The views of a scene show one set of named points, each view turned or mirrored, and shifted as a whole, with a little noise and some points left out.

Scene 1
View 1
doguv: [-15 -45  15   8   5 -42   6   8  -5   6  41  -6 -17   9  20 -26 -36   0
   6 -12  34   4  36 -29 -14  15  -4 -13  -5  37  -2 -13  29   5  -8  12
   4  -8  16  -3  -7   6   4 -24  18  -3   6]
sev: [ -6 -25   9   5   1 -29  -2  -2  -5   4  22  -6  -5  13   5 -15 -26  15
   1  -4  35   4  28 -27  -8   2   0 -17 -11  21  -9 -14  32  13  -8  -3
  18   0  22   4 -13  -3  11 -19  15  12   5]
Goduv: [ 16  -7  11   6   3 -19 -21 -13  -6 -10   9  -3  -3  12 -14  -8 -27  37
  -5  -7  20  13  28 -13   3  -8   0 -28   0  -3 -12  -5  35  32   4 -22
  25  -2  34  14 -23 -17  31 -14  12  16  16]
Seg: [ 31 -19   1   8  -3 -10  -8   8  -1   7  -9  -2  -4  12   5 -15 -13  11
   5  -7  16   5  13 -18  -3 -13 -14   7 -12  39  -7 -16  21  24  -3 -17
  16   3  26  -2 -12 -19  28  -9   8   8   0]
mem: [ 23 -35   7   8  -7 -17  -5  14 -10   9   2  -6  -7  12  24 -15 -17   3
   4  -5  20  -6  15 -25  -1  -9 -20  13  -5  54  -8 -23  20  16  -3  -1
   6   2  23  -6  -9 -19  24 -13  13  -5   0]
Bis: [ 13 -21   9   6  -2 -17 -11  -4  -9  -1   4  -4  -3  15   5  -8 -21  21
   0  -5  24   3  20 -22   1  -7  -7 -10  -6  23 -13 -15  31  19  -4 -11
  19   5  29   4 -14 -15  24 -18  12  11   7]
Mefig: [ 41 -25   4  12 -11  -4 -12   9 -13   3 -17  -4  -2  13  17  -5 -12  15
   2  -3  12  -5   9 -19   8 -19 -20  12   0  47 -14 -21  25  25   5 -14
  12   6  32   2 -15 -29  38 -11  13   0   1]
Gak: [ 13 -35  -1   6 -18   9  -9 -13 -32   6 -14 -14  11  28  36  16  -7  16
  -6  21  35 -16  -9 -46   4 -20 -10   5 -12  51 -26 -42  34   4  -6  -4
  24  16  43   7 -13 -31  16 -22  22  20  -6]
pok: [ 19  -1  -4   0   4 -26 -11   1  20   5  -4   4   1   7 -22 -24 -15  15
  14 -11  24  21  24 -12 -17  -6   2  -9 -21  13   3  -2  25  30 -15 -27
  29   3  16   2 -15  -5  22  -7   2  19   1]
basu: [ -7 -18  -4  -5   4 -37   3   7  16  14  12  -1   1  10  -4 -28 -17  -2
  17  -5  39  16  29 -28 -26   7   7  -7 -29  30   7 -14  24  10 -24 -11
  27   6   9  -5  -7   6   3 -16   3  20  -4]
kotur: [ 26 -12   1   2   2 -21 -10   5  12   3  -6   1  -6   6 -13 -23 -16  13
   8 -10  18  15  23 -13  -6  -7  -5  -4 -16  23  -1  -5  23  28  -7 -22
  21   4  18   1 -12 -12  27  -7   5  13   2]
Vub: [  1 -16   0   2   7 -32   0   5  11   8  16   0  -4   8  -8 -26 -23   9
  10  -8  33  17  28 -21 -20   4   2 -12 -20  24   3  -7  26  18 -18 -13
  25   1  13  -3  -9   0  11 -15   6  17   1]
Kegu: [  6 -26  -1  -3  -3 -28   5  15  12  18   2  -2   0  11   8 -27 -16  -5
  18  -4  35   8  21 -31 -25   2  -3   7 -29  47   9 -19  20   9 -21  -6
  22   8  11  -8  -4   0   5 -15   5  15  -8]
vikub: [ 48 -26  14  16  -9  -1 -21   6 -21  -2 -10  -7 -12  11  17  -7 -20  22
  -6 -11   5  -5  11 -13  19 -22 -26   6  11  42 -19 -20  25  32  13 -11
   3   1  38   2 -18 -37  49  -7  18 -10   5]
ruzi: [ 37  10   7   8  10 -29 -27  -1  15 -14   3   7 -15  -2 -40 -27 -30  33
   1 -26   4  25  38  11  -1  -8  -2 -22   3 -12  -4  14  24  47   7 -34
  21  -9  25   7 -22 -14  46  -1   1   6  17]
Gup: [ 17 -21   8   7  -1 -21 -12  -2  -4  -2   8  -2  -9   9   4 -14 -25  18
  -1 -12  22   6  24 -19   1  -4  -8 -11   1  22 -12 -10  30  24   0 -12
  13  -2  28   3 -14 -15  30 -13  13   5   7]
pidi: [ 26 -15  11   9  10 -37 -11  18  13   3  18   3 -21   0 -16 -37 -30   8
  11 -25  10  17  39  -4  -2   2 -10  -8  -1  18   5   6  20  33   0 -12
   5  -9  16  -5 -14  -5  34  -5   4  -6  10]
View 2
pok: [-20  -2  17   8  -5 -13   6   3 -25  -8 -13 -25 -12   1  -4  10  43 -14
 -10  12   5   1  24   3  -4   2   6  -4  20 -13  -8  17  24   8   3  -2
 -35  -1   1 -15  23   3   1  14  18 -10  -1]
Mefig: [ 24  11  15   6  10  11 -10  10   6 -21 -10 -27 -25  14  29 -15  15   5
  -5 -13  17   6  26  -9  -2 -22   2  -5  16   0  25  23  10   1  32 -17
 -23  -8  17   6  22  15   0  -1  17  14   1]
mem: [ 19  -3  18   7   4  13  -4  16   9 -14  -7  -9 -22  10  29  -4  11  -2
   0  -6  33   7  15   4   5 -17  -8 -17  14   7  20  25   4   7  23   3
 -17 -10   6  12  20  19  10  -1  15   8   5]
doguv: [  2 -21  16   9 -12  10   7  24  12   6 -10  14  -3   9   6  26   9 -21
   3  18  43 -14  -9  10  -5   6 -10 -23  -2  25   6   9  -1   8  -4  13
 -16  -5 -16  24   8  28   3   5   7 -12  15]
basu: [-23 -21  20   8 -14  -9   9   8 -13  -2  -9   0  -7   4  -5  23  32 -25
   2  21  31  -5   6  21  10   6 -12 -19   6   2  -9  17  12  15  -6  26
 -25  -5 -16  -3  21  12   7  14  18 -21   6]
Kegu: [ -8 -19  22  10 -10  -3  -2   5  -6 -15  -5  -7 -20   4   4   9  23 -14
   4   6  36   4  15  20  18  -3 -13 -16   6  -3  -1  26   9   8   5  27
 -18  -7  -8  -4  27   6   8  12  21 -14   5]
sev: [  3 -11  16   7 -13   5   8  12   3  -4  -6 -10  -8  12  -5  18  22 -11
 -10  15  19 -13   5   2  -1   7   3  -4  -5  14   0  10   3   7   6  -3
 -24  -1  -5  14   9  20  -8   8  14 -13  11]
Vub: [-13 -13  19   8 -12  -5   7   7 -11  -4  -9  -9  -8   6  -3  16  33 -17
  -5  17  19  -6  12  10   1   4   0 -10   6   0  -5  14  14  12   0   9
 -27  -4  -8   0  20  12  -1  12  17 -14   3]
Goduv: [  6   7  10   4  -5   0  10  12  -8   1 -15 -31  -4  11  -8  14  36  -8
 -22  10 -10 -10  14 -20 -22   6  22  10   8   7   1   5  15  -1  12 -34
 -36   4   9  11   7  18 -20  12  13  -4   2]
Seg: [  6   2  17   6   6   5  -5   8  -7 -17  -9 -22 -20   8  19  -8  24  -2
  -7  -4  16   6  22  -3   0 -14   1  -8  20  -4  10  22  16   6  21  -9
 -23  -6  10  -2  22  11   3   7  19   6   0]
pidi: [-13  -2  12   7   6 -11  10  25 -17   6 -29  -6   1   5  18  17  34 -21
   1  15  17  -4   7 -14 -28  -2   4 -24  36  -1   4   6  35  10   0 -11
 -31  -9  -3   3  16  23   9   6   8   5  -1]
Gak: [ 44   3  24   5 -10  26 -13   0  24 -36  17 -35 -39  20  11 -16   6  14
 -16 -17  23   6  25   6  27 -14   2  14 -24  15  17  31 -21  -2  41 -10
 -12   0  15  16  17   9 -16   2  25  -3   8]
Gup: [ 10   0  14   4   0   3   3  16   0  -6 -15 -16 -10   8   9   6  24  -7
 -11   5  12  -7  11  -9 -14  -2   6  -5  10   7  10  11  14   5  14 -16
 -26  -2   4  10  11  18  -5   8  12   0   5]
Bis: [ 19  -1  15   5  -7  10  -1   9   9 -13  -5 -21 -17  18   8   3  15   0
 -12   2  17  -1  15  -3   3  -5   6   2  -3  10   9  17  -3   0  22 -14
 -23  -2   8  12  12  16  -9   6  17  -5   8]
vikub: [ 31   9  11   5   9  14  -5  16  11 -13 -15 -23 -19  15  28  -5  14   4
 -11 -10  11   3  18 -20 -13 -17   9  -3  16  10  26  14   8   0  31 -29
 -24  -7  18  19  12  21  -2   0  15  15   2]
ruzi: [-19  13   6   6   9 -19  14  15 -31   9 -34 -29   2   3   3  15  51 -13
 -11  16 -15  -5  20 -30 -42   1  24  -5  42 -14  -1   2  44   5   2 -38
 -45  -1  11  -6  12  18  -4  15   9   7  -8]
View 3
Seg: [  9 -14 -12  22   8   2  25 -11   2  24  24 -18  -5  11   4  13   5 -16
 -16  -2  -7  15 -34  13  -4   0   8   8  14 -20   3 -21 -12   2  -8  -5
  -5   8   2   8   6   5 -15  29  21  15  27]
mem: [ 17   2 -22  25   3   4  21 -18  -2  31  24 -23  -3   1   8  18   2 -22
 -18   2  -6  -1 -25  10   9  -1  14  13  20  -4   7 -25  -8   9  -8 -13
   2   1  16   3   3   0 -24  36  18  12  27]
sev: [ 14  -1 -20  23  -1 -12  20 -28 -11  17   3  -9 -20  13   4 -11  -3  -4
 -29   2  20  10  -9  12  10  10  11   5  15  -5  32 -12  -7  14   0  -2
  -5  21   2 -12   4  -4  -1  15  11  12  15]
ruzi: [-26 -43   8  25  36   9  30 -14 -23  -3  14 -18 -25  19 -26  10  -6  19
   3  20  10  46 -37  -1 -21  16   4   2   3 -36  16 -13 -20 -14  -4  -7
  -6  12 -22 -18  12  23  23   0  12  45  12]
Vub: [  6  -9 -13  14   4 -21  18 -23  -7  14  13  -6 -21  21   7 -12  -3  -2
 -15   3  16  12 -14  13  12   5  -8   0  20 -13  13 -14   0  13   3   6
   3  24  -3 -10   7  13   1  10  11  19  22]
vikub: [ 14 -11 -13  39  12  20  26 -11 -11  27  16 -28  -4  -5  -6  27   4 -14
 -23   2  -8  15 -38   6 -14  10  34  18   7 -17  23 -20 -21  -2 -13 -23
 -12  -1  10   3   3  -5 -21  35  21  13  20]
Bis: [ 16 -12 -16  27   5  -1  23 -17  -7  21  11 -17 -16  12   1  -1   2  -8
 -28  -2   6  18 -26  13  -7  11  19   9  10 -16  26 -12 -12   6  -3  -9
  -8  16  -1  -2   4  -3  -9  21  14  12  22]
doguv: [ 15  14 -24  24  -7 -19  12 -44 -25  20   5 -15 -17   4   7  -6 -10  -5
 -26  11  27 -11   6   6  32   8   8   6  28  14  26 -18  -1  21   4 -10
   9  10  13 -22  -1   1  -7  19   8  16  16]
Kegu: [ 13   0 -21  11  -3 -24  17 -26  -1  22  16  -7 -16  18  15 -11  -1 -12
 -18   0   7   0 -12  13  22   0 -10   1  25  -6   6 -19   5  18   0   6
   6  21   6  -7   6  10 -10  20  12  14  27]
Gak: [ 46   4 -33  35 -15   6  27  -8  17  41  13 -19  -9   4  22  -1  15 -37
 -54 -22 -12   9 -33  23 -15   4  33  17   2 -16  33 -15 -19  11  -5 -10
 -20  16  11  24   1 -28 -37  43  19 -19  29]
Mefig: [ 17 -11 -14  28   8  17  25  -4   1  31  24 -26  -3  -1   1  23  10 -23
 -19  -2 -14  12 -40  11 -11   3  26  16  10 -20  10 -23 -18  -3 -11 -17
  -9   0   8  11   4  -2 -27  38  21  12  27]
Goduv: [  0 -25  -7  30  15   4  29 -17 -15   9   3 -16 -27  13 -13  -2  -2   6
 -26   4  14  32 -27   9 -20  19  22   7   2 -28  39  -3 -21  -2   0  -7
 -22  20 -14  -8   4  -3   7   9  10  22  13]
basu: [  5   1 -16   6  -2 -34  17 -31  -7  16  16  -4 -20  23  13 -18  -4  -2
 -13   5  17   3  -3  13  27   1 -23  -5  26  -3   4 -18   9  23   3  11
  11  27   0 -11   8  17   2  10  10  20  24]
Gup: [  8 -12 -12  26  10  -1  22 -22 -13  15  12 -19 -17   8  -2   8  -1  -7
 -20   6   8  15 -24  10  -3  11  18   9  10 -14  22 -13 -15   2  -5  -9
  -4  10   1  -6   4  -2  -5  20  14  18  19]
pok: [ -3 -23  -2  14  15 -13  24 -13   0   8  18  -5 -22  29   2  -9   1   1
  -9   3   6  29 -28  12  -4   6 -12  -2  12 -27   6 -12  -4   2   0  11
  -3  25 -15  -4  11  19   6   7  14  24  24]
pidi: [-11 -17  -4  21  22   5  20 -24 -22  10  21 -21  -8   5 -10  22  -5   3
   3  20   8  11 -24  -1   7   5   6   6  22 -12   3 -25  -7   0  -9 -16
   8  -2   5 -17   6  20   3  20  13  39  20]
kotur: [  2 -21  -9  18  16  -6  24 -13  -3  14  20 -12 -18  15  -2   2   3  -3
 -10   5   2  24 -30  10  -4   5  -1   2  13 -26   6 -16  -7   3  -4   0
  -1  14  -6  -3   9  12   1  18  16  25  23]
View 4
Vub: [-17   0  -1 -14  16  -1  12 -10 -21  -9 -23  -8  10 -38 -26  -3  -9  16
  -3  21  -6  -7   4  28  15   6  -5   2  14   1  33   0  17 -13  21  -8
 -19  31 -13  26 -16 -18  24   3 -15   6   4]
Gup: [-10  -4   7 -11  24  14  13 -13 -13 -13  -5 -18  -3 -29 -20  -5 -14   6
  -8  17  -3  14  16  24  13   4 -11  10  12   5  38 -12   7  -7  26  16
   1  26 -21   6   0 -15  23  11 -20   3   0]
vikub: [  0  -6  15 -11  26  39  13 -13  -1 -17   8 -32  -8 -13 -19  -9 -17  -6
 -13  27   2  34  17  13   8  -3 -12  15  11  10  42 -10   6  -2  36  31
  14  24 -29  -3  19 -14  21  19 -25 -10  -9]
Gak: [  0  14   4  -8  48  52  24   2   4 -11 -11 -50  -1  -6 -39  -8 -33  12
  -4  54  -3  29  -4   4   8  -9   7  29  24  15  62   2  38 -14  35  14
 -15  58 -23   2  38 -43  12   1 -27 -27  -5]
sev: [ -9   3  -2  -7  23   9  11 -11 -16 -12 -19 -20   5 -31 -18  -2  -9  24
  -1  14  -8   4  11  27  17  10  -8  13  15   6  39 -12  20 -17  19   3
  -9  42 -17  20  -4 -23  22   2  -7   2  -3]
pidi: [ -8 -18   9 -17   1   0   3 -16 -17 -16  -4   1   2 -34 -13  -4  -2   0
 -11   4   4   4  18  34  15   6 -22 -10   9  -4  16  -6  -6   0  24  10
   6   7 -18  18 -22   2  30  19 -19  14  -1]
ruzi: [-37 -19  24 -16  20 -12  15 -20 -34  -1   4   6  -6 -54 -23  -3   1 -10
 -17   5 -11   5  27  28  17  10 -19   7   0   2  35 -17 -16  14  21  32
  20 -16 -28  -4 -22  10  26  11 -28  22  17]
pok: [-32  -8  10 -18  20  -9  14  -7 -27   1 -17   0   6 -47 -36  -2  -8   3
 -12  23  -3  -9   6  26  12   3  -3   8  13   3  37   7   8   2  25   1
 -13  11 -19  14 -16  -9  25  -2 -30  14  16]
kotur: [-22 -11  10 -18  18   6  14  -7 -21  -7  -7 -10   1 -36 -31  -4 -14  -2
 -13  25  -2   4   9  24  10  -2  -7   7  11   0  36   1   8   3  29   7
  -7  13 -19  12  -9 -11  25   7 -32   5   9]
Seg: [-11  -9  10 -18  19  25  11  -2  -6 -11  -3 -20   1 -22 -30  -6 -21  -5
 -14  37   7  15   5  21   7  -8  -4   5  18   1  36   7  11   0  34   8
  -8  17 -20  11   5 -15  24  11 -33  -5   1]
mem: [ 16  -5  -3 -13  12  37   7  -6   4 -27  -8 -29   8  -5 -15  -9 -19   8
  -9  29  12  20   8  23   8  -9 -12  -3  19   2  30   1  16 -15  35   4
  -9  44 -15  24   8 -19  26  20 -19 -15 -19]
Bis: [-13   2   8 -10  28  20  14 -11 -12  -9  -9 -21  -1 -30 -27  -4 -14  11
  -6  23  -9  12  10  19  14   5  -9  17  13   8  44  -8  16  -7  26  16
   0  31 -21   6   6 -20  19   4 -19  -2  -1]
Kegu: [ -7  -6  -6 -18  10   8  10   2 -11 -14 -24 -14  14 -22 -31  -4 -18  13
  -7  35   7  -8  -4  28   9  -5   0  -4  24  -3  29  16  24 -12  24 -21
 -34  36  -7  35  -9 -22  28   5 -25  -2   0]
Goduv: [-28   4  13  -7  36   6  18 -19 -25  -1  -6 -16 -10 -41 -26  -4  -6   6
  -7  11 -20  11  19  19  18  14 -11  23   5  10  49 -21   6   0  20  27
  13  19 -29  -5  -2  -8  18   1 -16  10   9]
doguv: [ 10   1 -15  -6   7  11   3 -19  -7 -26 -21 -23   8 -17  -4  -3  -8  34
   1   1  -3   5  13  36  18  14 -17  -4  16   4  25 -16  18 -26  18  -5
 -11  55 -12  33 -10 -23  25  13   4   2 -21]
View 5
pidi: [  0 -12  -2   0  -1   4  12 -18   0   1   3   6 -10   9 -16  -8  -8 -12
   2   3  15  -8  12   5 -26  15   0 -16  21   4  11   6  -7  14  -1  18
   4   6  10 -14  27   0  -1  35  13  15  -7]
Goduv: [  1  27 -11   1  16   2  -5 -20 -21  14   0   4  -8  -3 -16   6 -17 -14
  -8   7   5  30   3 -17  -8  14   6 -26  19   3 -19  27 -37  27  14  13
   7  11  10   1  20   4   2  51   6  -8   7]
ruzi: [  6 -14   6 -10   2   3   1 -26  -7  10 -12  15 -13  21 -28 -20 -23 -20
  -5   7   7  17  16   1 -18  21  12 -16  19  -7  -6  25 -29  49   5  28
   8  -4   3  -9  33   4  14  61  12  -5   8]
pok: [-18  -5 -13  -7   2   5  -1  -9  -5   7   1   1  -2  27  -9  -9  -7  -2
  12  -9  11  27  19 -14 -13   4   9 -20   5  11  -3  28 -25  15   5   2
  18   9   5  -6  36   2 -14  44   1   2   0]
Mefig: [  4   4 -17   7  -3  -9 -30 -24   4  16   2 -28 -10 -20  -6  31 -29  14
  13  -3  12  36  10  -6 -28   5  10 -29  17  13 -10  11 -11 -15  23  25
  -6  26  24  24  16   3  -3  35  11  15  -5]
basu: [-29  10 -17  -1   4  13  22   2  -9  -5  17  -2  -1  23   3  -5  15  -3
   6 -11  21  -1   7 -11 -12   2  -5 -17   5  24   8  16 -11 -13  -6 -19
  20  13   6 -14  31  -1 -35  20  -3  13 -16]
kotur: [-10  -3 -13  -2   0   2  -7 -15  -2   8  -1  -6  -6  12 -11  -1 -15  -1
  10  -9  11  25  15  -8 -16   6   9 -23   8  11  -2  20 -19   7   9   7
   9  13  10  -1  32   0  -8  41   7   8  -3]
sev: [-14  34 -18   7  13   6   7 -10 -18   5  19  -5  -7  -7  -2  13  -1  -9
   0   2  13  11  -2 -16 -13   7  -4 -24  16  15  -7  14 -20  -6   8  -4
   8  17  10  -3  16   1 -17  26   4   3 -10]
Vub: [-20  12 -17   0   7   9  11  -5  -9   0  11  -1  -2  15  -3  -2   6  -3
   5  -8  16   8   7 -13 -11   2  -1 -22   8  14  -1  18 -19   0   1  -9
  17  12   7  -9  28   1 -24  26   2   8  -8]
vikub: [ 10  14 -12   9   1  -6 -26 -27  -3  16   5 -20 -11 -28  -9  29 -31   4
   4   6  11  28   1  -5 -26  12   7 -24  23   6 -10   8 -15  -4  23  30
  -9  22  25  20   8   3   7  37  14  11  -3]
Gup: [ -2  16 -15   6   8   0  -4 -18 -13  10   8  -6 -10  -8  -6  11 -14  -6
   1   4  12  17   2  -7 -19   9   0 -23  18   8  -9  13 -19   2  12  11
   3  15  12   5  17   1  -5  36   8   6  -2]
Gak: [ -9  42 -35  14  10  -7 -39 -13 -10  22  16 -39   0 -33   7  50 -21  22
  10  -8   8  56  -5 -28 -15  -7   6 -33   5  25 -28  18 -24 -39  35   0
   2  37  31  36   2   3 -21  27   1   8  -7]
Kegu: [-26   4 -22   0   1   7   4  -2   1   0  15 -14  -3  11   5   7   8  11
  15 -16  21  11  10 -14 -17  -5   0 -21   2  24   5  14  -7 -27   4 -13
  15  20  11  -4  27  -1 -35  17  -1  18 -16]
mem: [ -4   7 -18   9  -3  -3 -16 -17   5  11  13 -22  -9 -19   3  26 -15  13
  11  -3  18  15   3  -4 -28   5   2 -23  15  19   0   5  -5 -27  15  13
  -2  25  23  16  13   2 -14  20  12  22 -16]
Seg: [ -5  -3 -17   3  -4  -4 -19 -19   3  12   2 -19  -7  -1  -7  14 -20  11
  15  -6  13  31  13  -8 -22   5  10 -24   9  14  -4  14 -13  -9  15  13
   2  18  17  13  21   1 -12  34   8  12  -6]
Bis: [ -7  25 -17   7  11   0  -9 -18 -14  12  10 -10  -6  -7  -6  16 -13  -2
   3   1   9  28   3 -13 -14   6   4 -24  12  11 -14  20 -24  -1  14   7
   5  17  15   9  15   2 -10  37   6   6  -5]
doguv: [-16  38 -17  13  13  10  24  -5 -17  -1  28  -3  -7 -14   9  14  10 -12
  -1   6  23 -21  -9  -7 -18   8 -13 -19  23  19   3   0   0 -19   0  -8
   5  18  17 -10   8   1 -22  13   5  15 -20]
View 6
sev: [  3   2  23 -12  -8  -3  -5  13  -1 -18  18  -1 -16  19  26   0  -7  13
   6   7 -13  -6  11  21  10  -5 -16 -15   3  -7  19  38 -29 -14   7   5
  -9 -40  12   6   7  24  14   1  -4  -6 -11]
basu: [-14   7  21   1 -23 -25 -20  -4   4 -16   6 -10  -9  14  20  10  -8  21
  26 -10 -10 -19  22   5  -3  -7 -27 -12  -6  -6  34  25 -20 -13 -13   5
 -13 -51  21   7  22  24  11  11 -11   5  -7]
Gak: [ 23  -8  19 -18  -5  18  17  44  34  13 -10  13 -50   6  21  -9 -19   2
 -39  22 -19  11 -30  24  -4  -6  13  -9  -9   7   8  52 -24 -28   3  19
  21 -17  29  -6 -10  15   8  12   1  -5 -22]
pok: [-34   7   8   0 -10 -14  -8  15   2 -16   4 -10   5  23  31   7  -6  32
  18  18  -6 -13  -2  25  -2  -9 -15  -5   3  18  26  17 -24  -2  -9  17
 -28 -27  12   3  21  10   0  14   2  -1   2]
mem: [  5   0  -1  -8  -6  -1  13  12  22  -5 -10 -11 -25   3  23  13 -10  23
  -7  15 -14  19 -12  10  -6  -1 -12 -12  -9 -16  -1  46 -27 -11   3  -6
  13 -28  12   1  13  25   6  20  13  -9  -1]
Goduv: [-20   1  17 -16   6  10   2  33 -14 -25  27   0   0  31  37  -6  -4  26
   0  34  -3 -10  -5  44  16  -6  -7 -12  12  12   9  35 -34  -1  11  13
 -31 -19   1   5   3   9   2  -1   8 -14  -3]
Bis: [ -2  -1  14 -11   0   4   4  26   5 -11  11   0 -17  16  31  -3 -10  20
  -7  20 -14   0  -6  27   5  -4  -5 -12   2   2  12  39 -29 -10   6   7
 -10 -23  10   4   5  17   6   9   7  -9  -7]
doguv: [ 14   6  23 -13 -14  -7  -8  -5  -4 -23  23  -7 -15   9  18   6  -8  15
  13 -10 -15  -2  25   7   5   0 -28 -24  -2 -34  15  46 -30 -19  12 -12
   4 -55  13  10  11  37  19   3  -3  -5  -8]
Kegu: [ -9   4  12   0 -25 -22  -7   0  22   0  -8 -10 -18   8  19  13 -11  20
  14  -6 -13  -8   5   2 -12  -8 -18  -8 -12  -4  29  28 -17 -16 -13   7
   1 -42  25   1  18  20   8  18  -5   6  -8]
kotur: [-26   2   0  -4  -4 -11   3  17   4 -15   2 -10  -3  18  31   7  -5  30
   8  22  -5  -3  -7  22  -2  -6 -13  -7   1   8  16  26 -24   1  -2  10
 -19 -23   8   3  20  11   0  17   7  -4   4]
Gup: [ -5   2   8 -12   1   4   5  19   0 -18  12  -8  -9  16  32   3  -4  23
   0  23  -8   0  -5  27   3  -3 -10 -15   3  -3   6  39 -32  -5   9   3
 -15 -27   6   3   8  17   7   9  10 -11  -3]
Mefig: [ -3  -3 -10 -10   1   8  20  27  20  -3 -12 -11 -20   8  29  11 -10  23
 -16  31 -11  20 -29  22  -6  -4  -2 -11  -4  -1  -8  42 -28  -3   8   4
   5 -12   9  -2   7  14  -1  21  19 -15   1]
ruzi: [-45   6  -4  -3  11  -4   3  21 -25 -33  23 -17  24  32  44   7   2  46
  20  42   3  -7  -6  43  13  -4 -13  -9  16  10   5  20 -37  18   9   5
 -46 -18 -12   8  24   6  -6   8  20 -18  16]
pidi: [-26   5  -7  -2  -2 -13   0  -1 -10 -27  13 -23   9  18  34  18   0  38
  23  16  -3   4   7  18   5  -4 -28 -14   5 -14   6  29 -32   7   7 -11
 -21 -34  -2  10  27  21   2  13  15 -14  12]
vikub: [  1  -3  -5 -16   8  14  22  31   9 -10   3  -8 -16  11  30   7  -8  25
 -17  36 -13  23 -25  29   4  -1  -4 -16   1  -9 -11  49 -33  -3  18  -4
   1 -15  -1   2   4  18   3  13  22 -20   3]
Vub: [-26   7  12   1 -18 -24 -11   3   4 -10   2  -8  -3  18  26  10  -7  27
  19   3  -7 -16   7  13  -5  -8 -22 -10  -5   6  30  20 -23  -8 -13  12
 -17 -39  17   4  22  15   5  13  -4   3  -4]

In a view up to two points have been moved. Name them for each view, in the order of its rows, or write none.
view 1 -> basu, vikub
view 2 -> Bis
view 3 -> Kegu, pidi
view 4 -> mem
view 5 -> none
view 6 -> Vub
